The views of a scene show one set of named points, each view turned or mirrored, shifted and resized as a whole, with a little noise and some points left out.
In the rows, 128 means zero.

Scene 1
View 1
(179): [144 116 168 182  40 190 122  37 153 166  94 162 163 124]
(17): [ 77  95 106 204  85 163 152 109 146  79 112 210 128 142]
(92): [177 106  57 164 184 177 196  27 154 180 178 161 130  59]
(59): [153 101  50 175 198 180 201  92 130 172 175 145 159  56]
(158): [134  93  11 174 233 172 227 108 128 138 188 165 134  57]
(11): [142 113 135 182  79 157 118  16 172 141 118 230 107 105]
(77): [183 102  74 172 202 213 210 110  93 247 164  64 223  34]
(6): [111 103 103 186  83 178 157  81 142 113 114 176 148 134]
(75): [ 93  97 110 195  64 183 159  97 143  89 106 177 154 149]
(109): [117 107 119 183  44 173 146  28 173  97 112 201 121 160]
(83): [ 91  88  69 193 120 185 192 132 124 103 130 157 164 128]
(142): [155 104  65 167 147 189 196  55 137 166 159 139 161  87]
(51): [ 84  98 155 204  24 180 123 100 142  91  75 199 155 164]
(133): [138 106  79 168  88 173 172  11 175 116 149 182 115 133]
View 2
(17): [123  92 123 174 132 137 134 104 118  68 114 108  92 170]
(11): [138  80 124 161 162  87 154  94 118  81 111  78  86 149]
(92): [139 144 115 115 127  71 127 120 118  94  90  68 163 104]
(133): [116 101 120 176 157  66 162  96 114  98 103 101 107 159]
(51): [110  59 140 223 134 166 143 103 133  80 135 150  64 186]
(6): [117 100 129 185 129 125 138 105 124  82 118 122 107 163]
(75): [107  93 127 206 128 133 142 104 119  82 116 138  94 191]
(109): [117  69 131 202 164 100 168  94 124  91 121 113  77 167]
(77): [123 188 127 121  60 134  88 140 150 111  99 116 233  71]
(83): [ 99 136 109 172 100 137 119 117 110  76 100 139 124 198]
(142): [120 145 119 147 114  93 125 116 129 101  97 102 163 123]
(179): [124  81 143 202 139 128 153 107 143 104 129 130 104 137]
View 3
(17): [133 132 139 108 129  95 104 120 153 120 139 148 125 144]
(158): [ 84  81 119 145 106  54 105 134 124 152 128 114 129 108]
(83): [120 121 121 115 123  85 114 123 144 146 156 144 149 120]
(142): [109  94 150 142 131  95 111 127 121 138 135 106 137 132]
(179): [145 129 157 114 143 123 112 115 143 117 143 134 132 156]
(133): [138 132 140 123 152 109  91 131 142 112 115 108 124 125]
(51): [158 162 142  90 136 122 107 114 165 115 158 165 135 152]
(109): [158 147 141 106 152 120  91 124 152 108 130 129 124 139]
(77): [ 84  47 168 165 108  95 143 116  93 166 164 108 156 146]
(6): [140 130 136 111 137 106 106 123 143 126 147 142 137 140]
(11): [141 133 157 112 133 109  92 126 150  96 111 127  97 155]
(59): [ 81  64 145 154 107  68 112 130 114 148 127 106 124 129]
(92): [ 93  81 140 146 120  77 108 132 117 141 123 104 125 123]
View 4
(11): [145 194 142 103  39 156 122 150 219 150 184 174 145 142]
(92): [ 52 150 144  68  53 134  41 117 171 116 134 119 109 153]
(179): [137 179 145 116  93 158 127 190 170 104 171 195 140 131]
(109): [150 214 135 114  64 158 136 161 158 134 196 199 164 150]
(17): [137 198  97 122  89 158 118 187 167 135 178 136 151 143]
(133): [111 211 134  90  57 144  96 124 147 127 181 184 150 160]
(142): [ 64 158 136  81  94 135  57 146 143  97 142 134 120 147]
(75): [141 202  99 127 103 151 129 186 130 122 186 164 160 149]
(158): [ 44 158  67  84  81 130  24 127 129 125 131  48 126 163]
(77): [ 12  75 141  78 142 128  23 182 143  56  91  94  72 121]
(51): [179 208 102 150 111 166 162 222 156 120 198 186 168 132]
(59): [ 52 141 106  82  91 129  36 143 148 109 129  84 105 152]

In a view up to two points have been moved. Name them for each view, in the order of its rows, or write none.
view 1 -> (179), (17)
view 2 -> (11)
view 3 -> (59), (92)
view 4 -> none
